Points, in no order, along strands that fork, close into loops and pass close to each other.
Two points are linked if the straight distance between their rows is under 113.
k495: [ 23 -21  45 -27  19  49  39 -47  15 -37  -2  35 -12  16 -14  14  32 -37
  11   6  -5  51 -29]
k316: [ 10  10 -20  18  -4  -2   9  43 -13  28 -41 -41  22 -36  10  72 -16   9
  -2 -10 -11  48  34]
k965: [  5 -69  26  -9  56  17 -19   5   6 -12  16 -41 -27  -2 -31   6  23 -20
  32  15  16  43 -50]
k842: [-26  15  43 -35 -13  23   8 -31 -32  16  67   3 -19   5 -22  14  -7 -11
  17  13 -42  11 -14]
k622: [ 12   3 -37 -14 -31  24  33  14   7 -27 -22  32  17 -22  47  49 -30 -15
   9  18  -8 -27 -16]
k198: [  4  13  33 -22  11  20  30 -42   8 -10  53  -2 -19  25 -47 -17  10 -34
  45  29 -64  44 -21]
k412: [-25  50 -39   8   2 -49  41   6   8  20 -29  21   2  43  10 -15  -6  -6
 -30 -15  -1 -51  70]
k8: [  2  52  14  36   0   5  15  40 -56 -23 -27 -43  32 -39 -14  60  -1  22
 -45  12  40  25 -39]
k775: [ 11 -27 -80   6  15 -20 -19 -16  56  -3  41  -8 -30  13  -4 -64   6  23
  23   6 -36  11  34]
k295: [-15  -9  65 -33   5   9  -8  10 -66  -1 -18  -4  -3  10  -1  43 -13 -45
 -45   6  55 -21 -23]
k235: [-12  24  -3 -18 -70  -1  23  19 -54   5 -15  24  14  -3  13  21 -75  -6
 -32  14 -38 -25  15]
k320: [ -3   1 -25  19  -1  24 -43  10  44  40 -79 -33   8  -1 -10  -5  -8  33
 -33 -29 -16  48  73]
k920: [ 39   4 -12  -5   5   3   0 -18 -12   4 -28  31  14 -16  55 -14   2   2
  20 -45  14   4  -2]
k368: [  3   1  24  12 -14  17  -8 -39  20   2  48  43  21  16 -17 -48   9  31
  20 -31 -32 -16  17]
k665: [-42  22  15 -12  14  30  34  27 -45 -44  34   4   2  -7   0 -20  13 -45
   1  48  17 -32 -72]
k312: [ 47 -68 -17 -28  28  10 -16 -29   4  11 -21  23 -21  -9  18 -27 -37 -38
  22 -43 -32  27  32]
k34: [-22  45  24 -30 -37  38  -3  -5 -21  18  53  32 -12 -14   6   5 -11  16
  -3   6 -55 -11  14]
k290: [  4  24   8  10  29 -64  -3 -15 -37   0  43 -39 -14  -9 -14  33  46   7
 -41  11  44 -15  -5]
k525: [ 56 -13  13  -1  22 -29  -2  -3 -18   0  -1  85  11 -35  32   6 -10  -6
  20 -55   1 -20 -23]
k268: [-23 -48 -39  29  17  41 -19   4  -2 -38 -69 -38  13 -15 -13 -35 -25   0
  39   2  48  43 -23]
k431: [ -3  -4   6  13   4  -4 -22 -27  42  -1   4 -27   7  28 -22   7  37  -2
  39  14  25 -15  23]
k651: [  4  11  27  -6  15   0 -23  42 -64  18 -16  -7   8 -35  21 101  16  21
 -51  17  13  11  14]
k648: [-18  42 -37  32 -40 -22  22  -2  44  -6  47 -47   0   6 -34 -25 -10  12
 -40  14 -10 -19  23]
k843: [-70  10  30  15  18  57  -5  34 -28 -29  -6 -14  19   6 -46  25   4 -16
  22  46  20 -42  -5]
k325: [ 17 -21  14 -20  10 -32  30  28 -65 -16  52  19 -33 -29  18  37  -7 -32
  -9  21  -6 -19 -43]
k382: [ -7  21  -1  17  24 -67  25   6 -21  37 -12 -47   4  38  -8 -24   9   2
   1 -26  25 -15  12]
k778: [  3  19   6   0 -51   5 -11  36  35   8   7 -23  11 -15 -19  24 -37   9
  51  12  -2   3 -26]
k632: [ 18  -1 -27 -31   3  41  25 -24  -6 -26 -23  38   3 -16  36  -3 -28   6
  19   0 -14 -14  -3]
k172: [-16   4 -40 -24 -34 -14  10  31  14  -6  24  16  -1  21  -4 -23 -74   2
 -14  19 -26 -54  41]
k103: [ 10 -75  18   4  26  23  -8   3  -2 -45 -58  55 -25 -27   9 -26   0 -13
  69 -10  20  36 -38]
k190: [ 24  -8 -10   0 -44 -14  10  27 -69  18 -13  40  29 -17  46  34 -67   0
 -41 -27 -10 -24  10]
k186: [ 52 -21 -12  -2  50 -24 -13  -9 -72 -19   6 -10  12 -30  10  11 -26 -39
   1 -20   3  16 -30]
k105: [-18 -29  73  -2  51   8  36 -41 -41  -6  16  34   2  32 -40 -12  21 -19
  15 -10 -11   5 -30]
k361: [ 29  12 -48 -22 -23  24   9  12   1  -7  26  17 -23 -32  62  55   3  -4
 -32  16 -10 -10  10]
k9: [-30  33 -24  58   3   6 -25  11  36  45 -37  -2  13  25 -27 -29  30  30
 -80 -22 -24 -20  63]
k570: [ -1  17 -40  -4 -14   6   9  -9  34  34  43  28 -31   2  33 -27  31  32
 -54 -19 -18 -19   4]
k72: [-39  26  59  -5  -9 -30 -12  21 -44  -1   0  -1 -39   0  -1  36  14 -20
 -40  30  58 -41   9]
k36: [-14  47  26  31  -4 -32  29  45 -13  -7   2 -16  21 -32 -20  60  18  34
 -26  11  15  -4 -15]
k549: [ -3  30 -25   8  -7 -16  14 -19  48   4 -31 -56  14  25  -5   3  14  -6
  23  29  19  17  17]
k809: [ -8 -11   0  13   7   5  -5  70  21  -4 -91 -18  22  12  -1  39 -34  -1
  30  17  14   0  20]
k945: [ -2 -27 -28  25  12   5  18  19  22 -27 -68 -79  -1 -18 -12   2  -8  11
  16  12  47  61 -28]
k448: [ -8  21 -20 -25 -43   7 -15  45  43   7  23   6 -11  10 -18   5 -25  47
  40  33 -35  -8  16]
k450: [  3 -17  30  50  -7 -10 -20 -57   4  -7   6  38  32  31 -46 -73 -17  -2
  60 -25 -39  -8   9]
k147: [  5   8  14  15  28 -61  18 -41 -60   5   9 -37  21  35 -16 -44   6 -33
   2 -18  21 -19 -24]
k844: [  4  33 -62  34 -11  22 -36   5  28  12  -2   3  15   1 -12 -12  16  26
 -56   1 -19 -18  61]
k170: [ 25  21  31  16 -36 -26 -14   2   5  16 -20 -17  28 -20 -12  -2 -16  35
 -39 -45  50  33 -10]
k260: [  2  -3  17 -18  -5  12  -5  41 -40   8 -28 -36   8  -5  27  84   3  -3
   9  26 -14  20   6]
k639: [ -4   8 -35  37 -18  17 -56 -28  32 -19  29   4   8  25 -11 -46  20  -8
 -22  12 -27 -27  50]
k266: [ 26   9  24  -9 -31  14 -45  11 -45  10  10  14  17 -43  25  66   7 -11
 -57  -7  19   1  20]
k22: [ -7 -53 -14  26  21  33  -9   5   7 -32 -46   6  -2 -43   9  -1 -18  31
  49  -2  32  24 -23]
k459: [ -8   6   0   9  36 -35  31   8   4 -18  65 -39 -21 -21 -10  37  42   6
  12  22  36 -20 -39]
k407: [ 24 -11  17 -47   4  73  18 -47  27 -25  -4  52  -9  13  23  -1  -3   3
  29   4 -18  38   3]
k938: [  2  -1  -6  37 -30  13 -56 -27  75 -23  10 -39  30  41 -27 -33  23  -5
  25  26   1 -11  52]
k456: [  7  12   4 -14   9 -24 -20 -29 -32  26  45 -25  -8 -15  10   1  20 -17
 -54  -7   7  11  13]
k327: [-24 -15  33   8   9  32 -15  -7  36 -21 -15 -12  24  23 -41 -12   2  -7
  60  17  31 -13 -24]
k615: [-26  -5  11  12  -6  23  -4  65 -30 -10 -65   7  35  12  16  33 -59   8
  25  11 -14 -38 -25]
k662: [-43   4  39   2  -3  46 -25  30   0  -6   4  13  15   9 -33  18  -8  -2
  58  17 -18 -47  -8]
k3: [ -3  28 -80 -10  -2 -19  36   0  34   7   7  20  -1  34  16 -37 -38  22
  -2  -1 -18 -54  51]
k729: [ 53 -38  24  -2  -1 -16  -3  -8  14 -19 -26  85  -8 -29  -4 -21  -8 -20
  62 -36  12  16 -32]
k488: [ -8  -5  47   3  18   8  25 -44   1 -29  31  25   5  46 -54 -16  16 -44
  46  10 -39  -4   4]
k541: [-36  -1  41 -10 -12  29 -15  16 -28  20 -29 -45   3  11 -13  42  -7 -15
 -15   9  22   9  -9]
k738: [ 40 -42 -39 -33   9  46 -26 -10  38   6   0  49 -33 -11  31 -37  -9 -27
  -9  -8 -56  23  18]
k941: [-34  48  41  16   4  25  16  28 -74 -27   9  -7  28  -9  -4  -4  25  -3
   1  17  24 -28 -67]
k445: [ 19  -6 -60 -49 -21  72 -23   2  40   2   9  40 -40   4  31 -20  11  19
 -41  30 -51  -3   3]
k699: [ 23 -27 -33 -32  12   8  20  -5  -9 -11  56  58 -49 -35  55  42  15  -1
 -65   2 -14 -15  -5]
k761: [ 45  -7  20 -16  57 -22   2  12 -99  -8  49  19 -12 -33  -7  31   7 -41
  -3  -3 -26  22 -60]
k864: [-18   8 -14  -7  39  20  40 -15 -25 -39  29 -16 -20  -8   2  22  41 -34
  11  44   8 -29 -32]
k197: [-35  11  42  -8  -5 -15   6 -12  -4   1 -14 -15 -16   9  -1  34  36   2
 -66  22  69 -28  49]
k703: [-52  11  48  -5 -23  54  11  34 -10 -28 -41 -38  35  23 -30  14 -31 -16
   3  25  24  -7 -27]
k294: [ 22 -50  12 -18  16 -17 -13  -1  -2  17 -56  -7 -17   3  24 -18 -44 -53
  40 -41  10  21   8]
k906: [-17  -3  16 -19  -8 -17  19   5 -64  -3  18   3 -19  -7  25  19 -50 -38
 -11  14 -25 -24   5]
k504: [  5 -15  35  30   5 -48   6 -66   4 -25  31  34  12  46 -36 -40  23 -38
  38  -6 -19   5 -22]
k57: [  2 -27  -6 -23 -31 -26   0 -31 104  32  20  15 -31  37  19 -56  40  17
 -29  -3  17   4  -5]
k110: [ 53   3   4   6  56 -44   6 -19 -51   4  -7 -39  29   4   6 -33  14 -46
  25 -27  21  23 -59]
k902: [  0 -35 -26  22  17 -38 -18 -31  31 -13  29   3 -34 -11 -15 -32  58  36
  57  -1 -14  54 -29]
k924: [  0  18 -72   0 -33 -18  11  12  27  -7  74 -23 -10   2 -22  -7 -65  15
  -7  23 -39 -31  25]
k138: [-25 -47  42  -3  70  18   8  -6 -40 -24  18 -21   3   4 -13 -10  11 -42
   8  11   3  24 -47]
k942: [ -3  -9  22   4  13  15 -21  34 -59  12 -30  13  24 -27  25  29 -19   2
  44 -28 -24 -24 -14]
k324: [ 13  46 -59   0 -32  -1  -8  40  58   4   1 -24  -3  13 -17 -32 -18  61
  -2  30 -27  20  40]
k952: [-27  22 -15 -11 -18 -42  42 -10  36  43  34  -2 -10  23   9 -37  31  52
 -26 -25   7 -21  -3]
k20: [ -3 -15 -33  36  12   8 -37  31  13  19 -37 -40 -11 -34   7  25 -13  34
  -3 -13 -11  48  68]
k641: [  3  13  15 -20 -26  27   0 -22   6  21  45  64  -7 -16  15 -16   4  39
 -32 -42 -31  -4  -6]
k903: [  9  16  -4   4  25   3   7 -64 -19 -16  28   4  -3  -8  20   6  46 -25
 -12  15   9  -9   9]
k206: [ 42 -15  13 -38   6   6   3 -55  41  44  22  41 -31  22  32 -32  52  -2
 -57 -40 -17  29 -22]
k417: [-34  24   7 -11   0 -44  30  28  -7  22 -29  -7   3  21  13  15   4   0
   1 -14  18 -49  36]
k801: [ 24 -14 -80  34  17 -11 -10 -58  23 -14  44  -5 -22 -14   1 -48  21  34
  51  13 -38  40   3]
k640: [ 29   9 -21  15  11 -33  12   8 -10   0 -41 -52  12 -27  13   0  -4   1
  10  -4  55  42 -36]
k833: [-10 -19 -42 -32 -33  45 -11  16  66  38  -6  41 -43  18  31 -12  15  36
 -50 -14 -25  -9  -2]
k524: [ -7 -28 -38 -20 -21 -10 -31  42  64   0  -1  11 -37  16 -29 -30 -31  46
  66  30 -18 -21  23]
k307: [-44  35  14  30 -30 -18   7 -28   3 -10  14 -39  34  10 -30 -29 -11   5
 -42  12  15 -16  26]
k554: [-10 -10   2   0 -31 -43   2 -19  59  24  37  23 -12  12   7 -44  31  40
  32 -19  27 -10 -18]
k790: [  2 -44 -40  -8   1 -30 -27  -2  54   6  25  -1 -43  -2 -36 -56 -12  16
  78  30 -31  10  18]
k859: [  0  45 -34 -12 -28   7  28  10  44   8 -30 -43   9  18   2 -25 -24  35
 -14  -5 -16  28  18]
k276: [ -3 -67  32 -41  23 -22 -20  16  -7  32 -25 -10 -32   4  18  27 -14 -42
  23 -20  33  -5   0]
k747: [ -1  37  -1  49   7 -25  -1   5  14  32 -52 -23  33  -7 -13  -2   5  41
 -51 -34 -16  29  66]
k951: [-22  28  14  23  12  -9   1  60 -72  14  -8  10  42 -14   2  21   6 -11
   9  -8   0 -47 -53]
k70: [ 17  29  -9  19  40  -6  16  56 -44  -2 -52 -52  53 -16  11  28  -4  -6
 -16 -12  31  38 -53]
k30: [  8  22 -22  17 -50  -8  17   6  54  -8 -21 -23  32 -16   6 -17 -25  31
 -24 -35  31  23   6]
k517: [-57  18  32  30 -12 -18 -22 -53   0   0  11 -30  -4  30 -26  -9  40 -13
 -57  23  35 -34  66]
k32: [ 30 -18  -6 -34 -14 -11 -24 -20  67  53  -5  24 -30   8  47 -47  49 -10
   0 -25 -14  30   8]
k223: [ 40  -6  35  14 -31 -10 -45  13   6  -3 -10   4  25 -26   4  40  -7  -2
 -31 -27  47  -2   2]
k724: [ 18 -19  89 -28  25  19  27 -54 -15 -13 -18  56   5  20 -10   8  32  -9
  -4 -18  14  26 -30]

A piece is all that can be reached along the links. How many separate loops has the piece of each point below (a circle has one, a figure eight two, a Y none), and how many tips (points with one link)?
k290 -> loops 1, tips 1
k186 -> loops 2, tips 3
k729 -> loops 1, tips 5

A fork is a point with three links, a tip a point with one. Leave the first point through the second and follow the links. Name the first fork or tip that comes.
k197, k517 -> k190
k36, k8 -> k632
k729, k103 -> k36
k938, k639 -> k260

How many points has the smallest loop of links through each point below? Write 0 if it is on no loop.
k327 -> 14
k450 -> 8
k20 -> 15
k459 -> 5
k622 -> 0

Name the points in between on the shortest way along the links from the first point to the second, in order.
k172, k703 -> k924 > k648 > k307 > k517 > k197 > k72 > k295 > k541
k276, k206 -> k294 > k312 > k738 > k445 > k833 > k570 > k952 > k554 > k57 > k32
k517, k170 -> k197 > k72 > k295 > k541 > k260 > k651 > k266 > k223
k382, k844 -> k417 > k412 > k3 > k172 > k924 > k648 > k307 > k517 > k197 > k72 > k295 > k541 > k260 > k316 > k20 > k320 > k747 > k9
